Each row is a point on a tangle of strands that fork and nearly touch. The rows are in no order.
(in the rows, 128 means zero)
Points whose rows are less than 169 apart are linked; no others are. Some points are linked to none.
k316: [ 61  88 122 169 141 116 161 188 160 111 153 168 145 157  99  66 103 142
 152 128  83 104 134 121 103 127 111 110 142 154 151 155 183 113 121 109
 146  72 157 127  89  75 188  62 144  88]
k189: [ 67 126 166 105 104  97 150 121 116 104 108 162  94 138 112 166 154  74
 130 207 138  72  86 125  82 110 109 100 123 132 124 119 121  99 129 182
 122  85 106  97  93 149 115  98 137 105]
k336: [107 107 101 133 137 161  96 126 152 155 129 136 186 158 153 113 120 155
 186  52 138 170 104 106 141  95 123 118 156  95 139 148 187 145 112  87
 107 137 103 112 167  71 173 118 159 163]
k338: [ 99  78 111 153 163 125 162 139 176 104 142 162 131 145 124  83 134 131
 165 154  81 116 120 132 115 113  77 118  94 148 144 153 170 111 129  92
 152 102 133 123 105  86 184 102 143 106]
k73: [138  91  76 166 107 170 111 120 121 149 136  84  95 114 147 117  63 188
 131  96 150 120 118 138 144 130 167 116 127 163  54 104 121 129 122 108
 135 136 132 121 143 115 178 129 201 150]
k160: [115 168 153 109 124 137 147 120 172 144  86 132 134 115 145 141 133 126
  82  51 146 126 118 153 138 154 136 129 166  47 161 168 125 181 118 140
 158 101  80  73 145 153 134 131 191 125]
k673: [ 88 115 153 182  81 130 161 156 155 132 161 148 142 143  96 103 100 104
 142 166 151  79  95 148  95 103 155 110 139 170 128  72 128  73 124 187
 117  50 148 129 113 177 164  85 116  83]
k314: [138 164 126 140 145 144 146 140 137 140 200 120  97 130 110 166 186  78
 121 163  79 108 134 181  97 140  96  89 145 106  99 137 118 120 175 182
 108  90 146  67 121 138 115 114  80  83]
k800: [127 174 115 115 137 146 152 153  71 139 112  78 102 137 142  87 133 133
 169 148 140 152 195 141 147 136 148 134 154 139  89 113 115 140 166 117
 172 107 129 168 128 153 108 149 103 129]
k945: [122 104 150 142 118  98 125 178  96 119  89 121 104 141 138  88  87 154
 127 131 158 120 151 117 118 132 168 159 144 126 144 128 132 119 105 110
 129 118 131 149 109 107 126 123 179 139]
k929: [120 137  88 145 146 169 115  95 140 146  97 108 147 129 169 101 137 170
 166  75 146 201 130 121 158 113 130 123 151  97 121 142 166 131 105  47
 119 147  92 120 176 132 152 164 173 177]
k872: [108 118 121  81 101 151 114  69 166 177 108 161 162 112 117 158 103 149
 134  82 145 148  82 132 176 103 181 129 127  95 170 143  80 143 113 149
 127 155  65 132 156 188 144  96 154 131]
k570: [126 143  82 114 129 138 113 119 145 117 168 114  81 103 172 169 123 136
 101 169  81  77 129 159  92 163  90  97 176 109  64 155 125 154 184 149
 138 106 153  97 139 130 114  97 149 117]
k258: [121 159  77  59 121 138 118  99  93 146 109  97 133 105 162 145 151 170
 113 223  88 125 151 134 111 137 126 118 130 193  91 130 123 109 148  88
 113 170  92 147 104 162  94 122 158 151]
k859: [151 173  94 112 156 141 103 138  87 132 173  86  80 127 167 168 151 118
 135 148 130 155 176 145 120 149 120  98 183  94  71 177 134 134 168 115
 137 129 125 137 177 143  66 143 112 156]
k320: [ 89 130 143  97 115 150 121 121 119 138 108 135 127  79 112  95 124 144
 145 128 125 130 138 136 142 149 168 171 199 139 140 128 110 190 142 154
 175 123 113 149 126 158 108  96 107 130]
k218: [ 77  70 137 171 132 101 113 150 149  85 167 204 134 154  83 100  88 108
 135 147  81  59  93 105 105 120 129 140 142 141 122 130 180 126 138 130
 150  91 166 122 124  96 177  43  94 126]
k915: [ 87  81 128 108 106 120  84  79 143  99 111 174 138  79 114 124 144 160
 186 192 112 112  71 112 117  95 101 140 101 145 124 114 119 115  99 120
 131 143  86 102 113 117 128 125 181 151]
k934: [184 138 121 152 163 105 108  88 180 137 154 151 181 112 146 141 148 155
 104  95 106 175 113 114 115 137  90 142 120  97 199 171 182 122 103  88
  94 185 131 147 144  64 141 145 163 155]
k497: [130 138 146 182 120 131 143 167 118 106  98 118  72 127 133 124 154 139
 125 180 140 185 199 117 117 130 129 133 135 128 157 160 120  90  97 119
 106 138 140 176 119 178  92 169 132 115]
k105: [ 92 113 160 170  81 154 150 191 158 118 128 146 117 114 113  91 122 124
 136 156 147 132 146 165  99 137 174 136 184 139 151 117 131  93 117 170
 124  85 177 133 111 156 137 111 130  87]
k284: [188 209 118 141 132 104 120  87  81 140 155  91 183 157 127 127 153 112
 112 128 138 175 153  95 152 137  84 124 136 111 133 118 140 119 118 103
 116 176 172 177 167  92  86 208  96 166]
k981: [146  96  94 139 122 134 122 170 160 134 181 117 143 149 148 133  94 154
 127 111  95  99 131 136 107 138 105 114 193 146 106 136 159 135 159 140
 124 127 199 156 136  93 148  98 114 116]
k425: [107 159 116 172 102 145 155 149 121 128  65  99 120 163 146 122 135 146
 157 137 138 174 145 113 169 111 118 116 118  94 145 123 105  94 113  75
 112 122 127 120 135 145 153 182 178 117]
k51: [107 134 125 123 135 145 163 132 118 117 183 149 100 107 105 159 209  99
 128 224  73 123 136 157  70 131 108  98 145 156 127 167 124 117 166 174
 129 117 132 120 100 156 108  95  79  99]
k782: [143 157 113 113 146 167 145  89 176 151 128 138 140  64 170 115 137 167
  79  48 125 143 131 164 147 175 134 144 176  93 163 179 131 200 119 119
 179 130 109 108 136 148 141 123 175 128]
k618: [119 165 118 106 156 104 104 143 143 124 116  86 112 153 191 132 107 143
 110 147 105 128 151 148 129 168  85  98 181  91  95 155 157 110 142  67
 138 103 115 109 151 104  79 147 178 153]
k372: [112 167 132 121  98  94 131  99  47 124  81 115 112 126 134 157 147 160
  74 127 125 119 138  72 149 137 121 137  73 133 138 125  79 135  75 100
 116 167 100 101  84 159  64 190 143 150]
k94: [ 94  90 130 148  56 148 124 148 176 128 160 194 154 120 100 108  78 137
 145 176 161  89  71 143 111 106 170 117 160 154 133  97 115 102 113 184
 111 107 169 167 150 171 175  59 116 103]
k522: [119  98 188  81 114  97 134 156 138 116  95 165 161 124  95 100 125 110
 134 144 183  96 114 129 114  96 182 127 155 130 156 127 123 153  95 169
 113 154 116 170 156 198 101  95  93 136]
k403: [153 109 108 101 111 111 111 104 131 150 119 125 109 124 146 185  97 150
  88 106 129 111 119 120 138 132 145 139 127 140 131 129  84 133 113 145
 101 173 108 132 123 150 125 125 184 130]
k871: [111  76 126 142  80 114 119 151 151 134 146 167 136 165 121 129  39 146
 129 145 156  66  70 116 104  98 175 114 122 140 115 102 113 104 124 163
 105 112 147 156 152 130 169  70 156 120]
k19: [125 129  75 150 117 119 124 154 151 115 180 130  86 139 173 158  99 139
 113 135  79  53 139 152  86 147 102 103 197 130  59 146 148 141 168 142
 131  85 211 130 139 152 140  80 123 125]
k754: [ 97  89 107 110  85 152 102 122 168 151 117 143 168 109 136 108 105 172
 182 141 136 114  88 127 129 106 140 134 192 132 120 124 135 135 123 138
 124 128 138 136 141 131 176  92 171 138]
k744: [ 80 132 143  82 114 137 106 107  92 138  91 130 132  71 104  80 133 163
 157 171 119 121 117 137 138 152 152 177 146 171 123 104 113 162 134 117
 169 124  79 138  91 139  97 108 134 125]
k817: [160 183  98 115 119  90  90 132  78 129 112  79  90 194 161 177 126 107
 127 131 119 109 146 119 154 135  95 103 114  89  65 128 108 108 136 110
  84 129 123  85 135 109  84 175 166 146]
k198: [121 122 168 204 144 142 162 159 128  89 159 122 123 144  98  73 136 103
 152 182 116  97 118 154  87 129 102 124 105 139 106  86 157 111 144 144
 166  72 147 106 119  97 143 131 101 121]
k85: [155 102 100 180 128 154 157 196 179 131 193 114 156 163 144 121  97 157
 127  84 126 124 147 137 110 126 121  91 110 157 127 123 146 111 134 141
 107 114 189 141 120  79 201 117 146  89]
k656: [ 96 177 179  86 111 123 119  61 166 149  89 134 150 138 136 159 169 148
  92  73 128 131  99 112 142 122 131 125 162  78 152 156 132 157 107 149
 143 128  41  80 124 161 104 139 167 164]
k375: [121 118 176  82 121 107 161 156 114 112 125 148 158 124  95 106 148  84
 145 168 131  70 103 150 106 129 127 140 126 154 153  81 130 145 146 178
 155 111 137 127  91 112 117 105  78  99]
k565: [ 99 100 110  95  92 145  86  85 158 168  91 158 168  91 137 146 104 170
 144 109 143 131  75 128 140 104 177 135 161  97 156 145 122 130  85 123
 107 159  84 111 158 164 152  97 206 159]
k139: [114  76 128  99 127  88 163 119 135  71 114 169  65 103 143 175 128  94
  91 170 123  54 135 111  88 148 134 126  91 183 133 152 131 137 125 174
 117 113 133 140  70 166 133  63  75  96]
k536: [150 108 122 179 177 133 127 134  82 111 133 100 100 149  98 114 136 118
 163 121 131 165 180  85 153 102 131 137  74 145  95 116 133 130 152  95
 136 148 159 180 139 131 132 166  58 133]
k678: [152 101 137 216  94 159 128 189 140 117 175 118 151 157 103 101 108 138
 140 121 152 173 135 113 125 127 144 126  86 157 141  99 127  84  98 138
 100 132 178 147 120  61 186 147 123 101]
k676: [ 89 113 120 128  63 133 114 160 147 154 135 113 153 178 131 130  58 165
 156 120 148  83 106 109 116 116 153  87 190 138  85 106 128 108 131 172
 116  98 157 140 132 114 181  74 176 126]
k235: [138 122 122 103 143 116  94 125 151 106 135 119 138 122 165 144 117 162
 107 198  74 124 130 128  88 154  72 122 177 125 114 158 155 113 138  99
 141 158 124 124 145  78  86 135 170 164]
k827: [ 88 137 108 100 151 158 114 121 134 148 142 104 141 142 143 127 138 126
 184 101  94 133 120 143 157 113 106 118 180 122  90 119 144 154 196 127
 154  94 129 111 137 117 130 109  99 119]
k28: [142 145 144 169  98 160 106 127 123 124 149 101  89 126 140 154 133 123
 141 169 142 126 113 148 118 125 109 108 150  89  85 114 105 129 151 168
 132 125 130  92 159 112 133 161 153 138]
k172: [151 195 152  80 134 105 138 135  68 126 112  94 166 161 137  98 132 113
 126 134 111 124 131 128 160 157  95 151 115 125 133  92 120 144 154 106
 151 124 120 120 103  69  88 160 110 138]
k858: [172 119  98 102 153 148  90  83 142 127 159 122 154  95 160 155 135 128
 113  74 117 134 109 142 131 147  94 135 170 127 103 142 145 174 162 114
 150 173 125 126 172 102  93 140 126 162]
k885: [139 179 144 152 143 119 133 172 137 146 159  98 111 178  95 144 164  72
 132 143 101 120 153 185 139 130 114  81 148 101 113 116 112  69 147 171
  81  69 145  62  97 137 107 153  97  73]
k719: [ 97 126 110 183 128 152 152 124 133 115 166 132  70 121 121 135 170 121
 165 222  90 148 150 147  91 102 114 110 147 157 109 150 129  93 149 145
 128 112 123 154 119 177 128 114 100  99]
k182: [170  81 155 164 163 139 122 163 125 136 172 139 141 143  51 109 107  82
 116  75 144 138 164 142 134 121 188 138 126 133 130 101 132 104 145 176
 129 109 176 127 136 133 121 113  44  95]
k634: [131 125  96  75 154 133 140 114 160 141 132 110 171 100 163  89 119 178
 140 135  87 135 141 145 127 161 107 142 176 165 133 133 155 149 155  78
 170 142 133 170 129 129 119 117 128 140]
k191: [ 93 122 125 179 119 127 124 152 140 116 118 124  70 144 133 163 151 132
 144 189  97 164 157 126 121 111 108 122 163 140 139 160 126  73 124 130
  96 130 128 157 106 159 109 131 137 102]
k582: [159 154 155 129 136 111 144 133 119 151 115 128 160 161 102 147 161  87
 119 104 143 141 133 119 162  95 110 139  96 133 174  94 102 113 127 142
 101 154 140 143 107 136 123 164  99 102]
k867: [173 179 190 151 154  79 157 112 149 148 126 127 134 139 101 120 194 117
  51  74 167 153 195 124  99 142 145 112 169 105 182 167 176 129  79 149
 116 139 148 177  87 162  91 155 110 136]
k655: [115  95 130  49  93 109 104  85  93 120 130 144 119  85 115 195 133 148
  77 156 107  97  99  94 127 154 144 150  60 203 129 124  99 164 119 152
 134 145  61 113  63 112 109 109  76 120]
k7: [132  82 143 144 125 130 105 179 136 160 107 152 148 173 110 122  90 100
 129  88 194 150 132 124  96  72 205 104 146  86 152 151 166  88  78 138
  65 141 142 150 186 155 145  98 107 152]
k26: [141 115 143 101  84 101 140 164 147 158 105 128 164 128 133 114 126 128
 138 129 168 115 145 142 106 112 173 128 218 151 169 132 139 119  99 170
  78 152 162 198 134 200 124  97 122 133]
k661: [111  80 112 151 131 148 142  99 175 121 107 167  97 104 131 151 112 125
 146 122 150  97  82 136 125  93 152 118  94  98 124 133 105 138 132 148
 136 121 107 102 152 186 192 104 172 106]
k17: [192 190 155 159 133  81 117  90 115 143 130 109 148 156 131 142 149 124
  75  86 157 168 149 107 133 138 104 125 151  89 159 139 153 105  85 125
  84 173 160 163 141  97  92 179 148 171]
k758: [147 168 107 105  95 142  62  90 117 151 156  87 100 114 125 192 132 135
  83 123 104 124 112 146 149 158 110 114 142  95  62 145  72 165 136 158
 114 152  72  50 157  97  90 166 174 150]
k121: [171  77 106 174 178 143 114 170 158 126 165 132 187 104 111  96 128 135
 142  83 124 181 150 123 105 126 128 134 102 128 166 163 194 135 117  88
 125 163 164 167 151  66 187 131  95 128]
k398: [ 91  98 108  98 124 137 107 119 122 127 113 122 144  90 121  60 108 190
 173 179  97 119 128 132 127 145 131 157 131 195 102 106 140 146 134  75
 164 134 102 155 103 112 132 108 146 133]
k193: [129 127 167 118 158 112 136 114 158 160 117 171 182 141  88 126 157  99
 144  77 140 158 102 119 159  82 142 148  93 113 218 120 134 125 108 124
 101 150 100 138 130 142 142 122  98 116]
k396: [159 146 118 130 150 116 105 103 168 128 144 130 162 125 166 129 117 182
 100 144  80 170 124 116 134 163  75 145 122 106 176 160 157 103 105  58
 125 169 115 124 139  65 114 154 188 161]
k171: [127 123 129 200  93 169 152 130 183 113 123 110  97 109 152 136 137 139
 153 181 139 137 111 167 100 127  96  96 146 102 112 125 126  91 126 152
 135 102 149 108 147 145 174 148 190 110]
k424: [135 117 124  23 107 129 140  80 136 137  98 124 143  97 141 174 127 135
  62 106 131  67 128 120 128 157 144 139 102 178 127 133 104 190 137 172
 144 142  76 103  79 155 127  91  88 125]
k914: [119 115  89 152 106 154  99  84 117 154 133  89 105 115 132 137  89 164
 144 139 121  78  80 135 132 114 125 121  91 158  35  62 113 118 148 119
 139 126 109  87 127 122 174 126 188 148]
k750: [135 181 102  96 139 148  82  89  81 142 168  91  95 123 141 192 171 117
 114 117 107 153 142 137 148 147 127 112 159  88  59 177 102 169 169 142
 121 141  73  88 170 123  67 147 124 155]
k473: [112 121 127  98 117 100 148 135  96 108 118 133  96 139 147 152 158  95
 140 223 125  46 121 130  56 102 129  94 158 143  76 136 150 117 153 178
 109 113 142 127 115 163 114  81 126 145]
k595: [ 78 161 135  83 140 133 108  59 133 122  57 128 137 132 150 155 191 120
 144 124  93 153 110 106 145  91 107 122 131 113 121 138 135 128 134 112
 118 136  55  71 121 163  93 142 163 170]
k574: [138  87 165 124 164 123 124 153 139 136 147 176 121 148  74 137  81  81
  93  73 133 115 115 127 141 120 168 147  75 102 168 129 109 132 143 157
 133 124 140 127 145 119 118  82  83 101]
k78: [183  95 130 152 100 125 116 136 144 124 169 149 141  78 116 151 109 150
 107 135 148 154 111 111 137 144 126 169  95 164 193 117  74 129 102 154
 115 174 149 176 109  83 156 143 147  97]
k44: [ 69 116 195  52 108 106 153 123 147 115  55 176 125 148 112 154 136  88
  92 138 160  71  95 116 108 118 123 109 116 105 159 138 117 132 105 170
 144  88  78  96 105 167 100  92 125 115]
k998: [139 106 135 134 163 119 158 144 143  83 136 124 113 145 139 113 128 106
 135 168  95  98 125 140  96 139  74 118  95 134 109 119 161 119 162 114
 153 114 148 115 118  86 133 131 115 124]
k2: [140  73 155 187 162 117 111 149 100 115 156 134 120 136  44 120 133  91
 149 104 133 167 152  95 144  96 164 149  63 150 134  95 133 113 139 127
 121 139 155 171 127 126 137 141  34 111]
k701: [194 138 118 113 138 126 161 119  63  88 111 102  88 106 145 129 119 125
  90 154 139  91 164 117 129 163 125 145  30 164 100  97  93 157 140 119
 156 143 143 129  87 110 118 164 116 126]
k406: [ 60 112 104  90 124 129 102  57 144 109  69 153 137 125 131 120 172 126
 205 179  82 137  98 107 131  72  82 112 111 141 111 140 137  84 127  96
 120 119  81  82 112 129 122 134 177 163]
k778: [111  98 123  53 102 115 153 114 165 122 119 171 124 105 138 178 120 121
  95 141 124  73 102 121 128 136 132 125 120 173 163 141  89 149 130 179
 131 129 111 146  82 183 144  71 108  72]
k158: [141 139 119 182 119 174 138 166 135 164 134 109 157 133 113  92 127  96
 128  51 172 221 166 132 160 116 180 151 118 113 169 138 125  95  99 126
 100 124 165 144 136 112 186 141 105 102]
k990: [156 165  95 108 143 151 175 133  74 128 122  75  97 125 158  95 110 129
 142 142 140 110 175 144 151 143 141 127  87 165  67  83 102 145 173 109
 178 106 144 139 105 148 137 150 111 120]
k245: [119 135 128 124 150  98 146 127 127 118 114 145 149 167 116 158 172 100
 136 140  75 149 121 111 160 109  72 144  87 154 182 125 125  85 136 105
  97 142 127 137  76 111 117 131  90  87]
k10: [146 182 127 107 150  98 131 106  58 148 107  89 147 156 119  78  93 133
 111  56 138 139 143 121 205 149 141 173 126 127 131  96 112 140 120  90
 144 131 121 133 117  87 109 160 132 153]
k996: [144 181 167 162 126 111 158 139 123 126 104 120 106 114 120 109 170 135
  87 128 156 192 219 119 127 156 146 143 153 126 188 174 131 120  88 131
 127 138 137 206 100 192  81 160 116 121]
k506: [123 111 120 150 131 174 123 169 187 143 142 148 178 115 135  83 149 138
 136 102 111 177 137 161  91 145 133 136 205 101 186 172 190 121  99 115
 106 122 182 128 142 122 150  99 100 123]
k112: [136 123 120 100  98 167 128 105 189 178 132 179 185  97 117 142 114 125
 121  80 175 160  95 144 144 100 188 123 138  98 211 163 100 144  92 176
 106 161 108 166 163 191 165  90 120 109]
k416: [100  77 137 170 145  98 154 143 157  72 138 191  75 122 126 123 100  99
  89 150 102  48 119 125  94 140 135 145 118 144 136 148 149 131 137 146
 147  93 162 123 108 147 158  55 123  98]
k58: [ 93 179 138 140 151 150 108  66 120 132  85 117 129 128 145 105 159 164
 144 111 100 196 128 112 172 129 112 147 138  87 131 139 141 137 111  60
 140 147  74  97 152 142  87 171 154 180]
k491: [135 143 177 149 124 149 167 145 102  99 159 130 117 108  88 111 178  79
 153 204 143  94 109 158  84 118 125 118 100 138 116  82 120 141 157 185
 159  97 124 107 110 132 128 131  80 107]
k776: [ 91 125 197  69 120  86 150 136 130 123  70 182 152 140 110 119 114 121
 103 118 185 108  93 114 121 107 176 129 118 109 190 140 114 140  87 145
 125 127  63 152 128 184  96 101 131 139]
k988: [128 162 140 111 122 144 136 134  69 143 124  96 102 106 117  91 117 120
 147  91 156 161 183 150 163 148 179 168 194 126 118 125  96 160 139 169
 175 113 125 161 134 144  98 130 102 134]
k997: [ 76 184 128  88 132 137 133  96  75 143  99  83 109 135 135 127 137  99
 166 162 125  91 109 128 137 130 107 108 101 114  48  86 132 118 197 125
 138  50 103  59  99  96 144 104 129 126]
k764: [175 133 124  90 141 104 155 156  76 102 145 109 145 114 122 121 169 116
 149 219 123 131 173 122  83 135 114 124 102 169 110 128 148 132 163 127
 134 170 142 189 130 140 102 148  65 144]
k832: [ 74 130 159 191 103 194 125 155 174 124 131 134 106 107  92  74 162 121
 171 166 112 193 143 170 119 151 123 133 177 100 156 135 141  92 119 146
 143  81 146 103 121 131 133 120 112  94]
k133: [ 77 110 111 105 158 164 119 129 167 122 127 156 156 116 133 101 145 125
 171  96  89 122 111 146 133 118  94 130 209 105 116 141 177 169 172 108
 172  97 161 108 159 135 126  96  92 135]
k692: [210 158  92 147 158 119  98 121 104 125 176  82 134 149 138 164 132  95
 109  96 149 155 168 132 146 143  68 106 121 105  90 134 125 127 149 102
 124 157 167 147 186  82  88 198 102 150]
k27: [126  85 181  99 178  94 127 121 127 133 112 193 155 140  65 136 103  91
 121  68 146 141  84 105 141  89 170 139  26  93 196 129 113 142 118 129
 128 142  96 138 148 123 111 101  64 133]
k382: [ 98 114 141 144 164 156 126 162 163 126 123 170 141 111 132  97 135 122
 127  84 109 136 128 149 128 142 131 151 196  79 164 166 178 165 134 113
 156 106 166 101 161 121 135  93 109 129]
k751: [ 84 117 135 155 145  97 110 121  95 101 132 157  85 155 101 155 138 111
 156 146  69 157 114  83 163 112  97 154  70 137 151 121 106  95 132 103
 118 123 114 119  91  98 108 132  86  98]
k476: [229 173 103 100 133  75 107 138  61 120 155  93  93 136 110 144 113  92
  91  72 172 101 189 134 146 170 128 149 105 117  83 135  77 158 108 189
 167 123 152 121 146  83  77 153 120 127]
k494: [109 138 136  48 117 144 120  87 101 153 117 120 127  94 121 146 130 135
  86 100 123  94 137 129 143 146 169 153 162 151 112 142  91 200 139 171
 181 137  79 121 106 172 100 101  94 138]
k25: [112  83 150 127 100 113 121 120 150  97 130 155 126  94 111 127 152 132
 176 204 139 106  90 127 104  91 118 137 130 163 134 109 116 131 113 162
 111 153 110 155 127 153 135 119 122 114]
k475: [120 141  94 132 152 136 157 151 161 126  93  91 118 168 190 137 115 151
 128 120 122 150 162 137 134 130  86  85 139 103 110 151 154  94 136  49
 127 112 118 125 150 142 147 159 194 129]
k994: [132 166 110 118 137 132 109 129 155 160 148  90 134 132 146 134 100 131
 130  78  89 153 124 156 189 163 106 141 174 111 132 140 100 142 162 125
 129 111 133 119 127  87 132 129 145 113]
k548: [106 109 127 104  71  87 145 137 118 128 100 172 105 109 139 173 108 142
 117 154 168 122  74  96 150 110 147 121  65 160 152  83  60  91  83 138
  96 123  87 149 109 186 134 145 175  87]
k760: [189 172 185 135 149  67 122 108 126 159 138 135 161 163  92 127 156  98
  71  62 173 147 150 123 109 141 149 114 189  84 171 135 198 104  81 158
  93 150 156 159 132 115  78 139 114 163]
k315: [155 130 104 114 130 151 159  89  87  85  98 114  98  79 148 130 142 147
 101 192 129 100 122 121 124 143 111 129  15 180  96  95  91 155 115  93
 144 167 118  96  95 136 132 178 118 138]
k908: [133 139  98  76 163 150 138 103 177 141 140 136 168  73 167 103 115 170
 105  99  73 115 117 165 141 182  93 151 169 120 160 155 145 176 149  86
 185 120 142 116 121 115 129 104 159 122]
k672: [111 101 167 157  64 158 110 135 136 134 119 148  94 138  97 145  92 111
 147 165 187 148  89 136 117  94 196 109 144 106 119 106  95  97 102 197
 110 125 118 152 174 183 119 114 117 121]
k963: [107 159 126  60 108  97 138  89  78 118  81 132 129 116 151 173 149 150
  78 154 108 109 130  95 147 156 120 146  73 193 153 115 108 128 102 107
 104 146  78 118  39 135  90 132 116 127]
k269: [145 157 156 148 108 160 153 168 145 154 129 103 139  97 126  87 131  82
  97  49 166 203 182 174 138 163 199 151 180  93 171 159 119 104  91 169
 120 105 174 130 136 149 135 127 120 114]
k393: [104 118 103 148 109 131 140 109  94  85  97 139 102  94 134 101 147 165
 170 216 130 138 111  98 132 114 110 135  48 173 115  95  89 131 100  77
 126 154 109 133 114 164 127 180 133 124]
k262: [143 102 139 153  71 119 122 159 133 125 153 173 102 108 119 160  81 137
 106 136 181 155  91 102 138 115 170 143  68 148 168  99  57  95  87 163
 100 144 134 163 134 127 150 149 159  96]
k562: [142 124  78  71 170 144 124 121 150 115 183 116 155 101 178 142 116 143
 133 120  97 123 136 154  97 164  84 114 186 142 102 145 165 162 182  68
 186 131 160 151 181 127  94 134  83 152]
k788: [ 96 110  95 156 132 140 160 124 120 111  60 124  96 120 144 105 133 167
 177 149 140 144 133 116 148 102 138 129  78 144 117 119 113 113 117  64
 125 127  99 131 115 180 169 159 179 120]
k834: [153 156  84  65 136 129 110 112  56 144 139  88 120 110 169 146 150 144
 123 162 124 120 162 140 106 137 146 118 181 153  62 143 134 146 159 113
 135 160 107 154 147 151  65 130 134 177]
k553: [127 168 125 147 114 117 131  96  76 131  77 101  92 124 133 147 140 163
  38  72 123 122 148 107 162 157 121 124  67  99 118 145  88 148  63  79
 128 164  93  61 120 154  78 207 172 178]
k414: [ 93 106 139 186 133 206 128 174 189 119 163 122 134 130 112  60 140 138
 153 132  96 202 156 164  95 161 120 115 182 106 135 151 175  92 109 115
 138  76 177  92 143 110 150 119  84 111]
k223: [187 108 111 152 153 133 140 151  91  92 171  96 132 134 121 104 121 138
 160 182 133 137 165 106 102 125 114 113  80 169  68 101 156 131 160  99
 161 165 161 190 160 102 140 176  71 150]
k581: [133 177 132 127 138  87 105 112 109 169 133 107 139 150 115 129  80 125
 106  48 110 165 127 115 217 155 147 174 129 103 168 130  80 125 127 111
 114 126 111 124 115  76 127 130 141 124]
k91: [184 119 120 146 156 111 116 156 110 113 130 100 135 179 151 127 106 131
 124  93 143 128 133 107 138 123  85 116  97 118  99 115 151 126 135  78
 123 150 151 120 161  54 123 180 147 156]
k303: [172 131 129 170 129 113 145 133  92  91 121 110 111 172 141 133 127 112
 129 146 134  96 111  94 126 106  76 119  29 113 106  84 106 114 124 106
 114 145 164  89 132  79 134 194 137 135]
k117: [104 172 165 151  96 131 134 171 131 142 129 121 128 161  92 135 164  95
 144 177 121 143 127 164 140 120 108 107 160 118 149 102 101  70 137 166
 103  90 130  95  95 128 116 148 129  75]
k502: [185  94 120 191 174 152 120 152 145 159 150 125 173 107  93 103 140  94
 114  47 168 197 166 129 125 115 160 139 106 116 168 141 156 130 110 119
 106 149 176 156 153  92 179 151  87 125]
k959: [162 106 134 126 117 129 116 160 134 161 115 109 153 155 132 113 127 102
 125  69 193 145 149 130 110 103 181 120 212 106 141 143 174 104  87 156
  80 147 171 171 166 163 126 114 108 162]
k689: [149 104 152  97 137 105 148 124 130  97  82 128  70 140 143 167 127 106
  70  95 154  78 142 114 109 139 128 136  59 104 126 137 106 165 117 148
 135 121 100  82 108 135 116 126 137 124]
k231: [125 166 156  97 166  95 145  58 135 159 112 154 155 131 111 139 152 121
 113  42 132 155 107  89 182 116 148 160  90 114 195 130 124 152 122 114
 125 154  77 141 103 151 126 124 104 130]
k913: [139 169 104 130 115 149  72 112 133 135 177  93 103 109 143 163 121 141
 118 184  89 118 104 153 128 175  83 109 142  97  63 134  95 146 164 144
 128 128 115  72 149  63 112 149 176 138]
k844: [ 86 100 133 129  75  89 142 121 127 113  95 151  94 123 130 151 127 127
 176 195 172 109  71 106 118  69 139 105  87 160 110  76  89  83  98 147
  87 115  92 145 126 193 149 131 156 114]
k294: [165 128 125 152 139 108 154 143  66  99  91 118 106 130 142 108  95 146
  93 109 146 107 135 102 152 137 124 150  18 133 140  97  82 134 102  66
 127 152 153  98 107  99 129 194 166 132]
k630: [112 164  84 113 122 160 115  75  86 146 132  77 114 123 148 136 129 129
 141 174 115  84  99 140 126 130 104  99  69 150  20  76 130 116 185 105
 132  92 105  65 120 107 153 116 157 149]
k65: [185  78 103 157 186 132 100 118 195 127 159 163 182  84 132 147 157 126
 126  86 108 154 122 127 109 106 105 135 108 104 188 181 187 147 118 106
 107 184 148 143 158  97 168 130 126 136]
k856: [ 68 118 140 179 125  88 119 145  83  95 150 147  72 151 107 121  92 127
 147 164  93 117  97  77 151 129 114 158  59 161 123  86 119  91 133 101
 136  67 121 129  72  79 137 109 116 101]
k941: [196 113 106 117 156 135 115 116 112 113 143 107 124 107 162 133 121 105
 107  53 191 109 139 151 112 143 123 129 184 110  85 144 144 173 134 126
 160 152 155 146 187 134  85 152 122 164]
k513: [ 75 144 126 115 161 139 124 108 106 130 139 106 114 163 136 123 132  85
 182 111 106  94 106 124 137 111 112 107 131 104  46 101 160 145 203 132
 156  56 120  72 136  98 140  88  82 132]
k838: [144 108  99 189 121 137  89 133 136 129 194  90 102 161 137 122  48 165
 135  85 117 111 113 112 146 146 132 121 111 127  57 111 129 144 141 124
 131 110 148 115 152  47 170 115 159 139]
k660: [109  88 112 122 153 131 115 162 154 159 118 170 188 172 123 113 104 114
 159  53 155 123 114 112 117  57 169 103 150  94 146 146 187 145 113 112
  97 141 129 124 184 130 179  89 112 141]
k738: [124  99 132 146 133 125 144 155 145 125 112 127 159 154 119  90 153 145
 190 133 139 158 146 119 131  94 114 130 125 155 147 128 155 120 113 104
  95 153 126 172 134 131 158 143 114 127]
k702: [200  81 145 186 116 117 118 170 137 115 171 131 146 121  95 128 100 122
 107 128 154 134 125 124 112 129 133 152  81 151 161 104 114 109 115 149
 106 164 189 156 131  59 164 157 132 115]
k569: [147 153 166  57 134  90 170 159  87 114  96 113 178 132 132  89 142 106
 144 162 118  93 132 142 108 152 104 150 131 154 148  90 148 152 159 127
 158 124 127 148  82  88  96 125  95 133]
k542: [134 151 136 122 168 100 145  81  99 138  84 132  96 131 129 144 140 126
  72  22 138 142 148  92 165 131 153 152  64  93 154 147 104 161 100  91
 129 146  79  91 115 159 118 155 141 160]

A fork is a point with three links, a tip a point with one. Leave the first point through the second and follow the links. Name the first fork or tip that comes.
k569; k375 | k424
k788; k425 | k269
k676; k871 | k827
k121; k65 | k701
k522; k26 | k595
k105; k673 | k112
k692; k284 | k117

A fork is a point with three links. Follow the links from the first point to the second and name the forks in between, in order.
k915; k760 | k595 k634 k320 k701
k832; k172 | k827
k398; k548 | k634 k595
k425; k491 | k701 k320 k424
k570; k26 | k595
k65; k867 | k701
k562; k375 | k634 k320 k424

Name the points in between on the shortest way along the links from the first point to the second, in order.
k245; k223 | k582 k193 k27 k574 k182 k2 k536
k701; k844 | k990 k800 k988 k320 k744 k398 k634 k908 k782 k160 k656 k595 k406 k915 k25
k522; k58 | k26 k959 k7 k660 k336 k929
k7; k750 | k660 k336 k929 k58 k595 k406 k915 k25 k844 k548 k262 k78 k702 k678 k85 k981 k19 k570 k913 k758
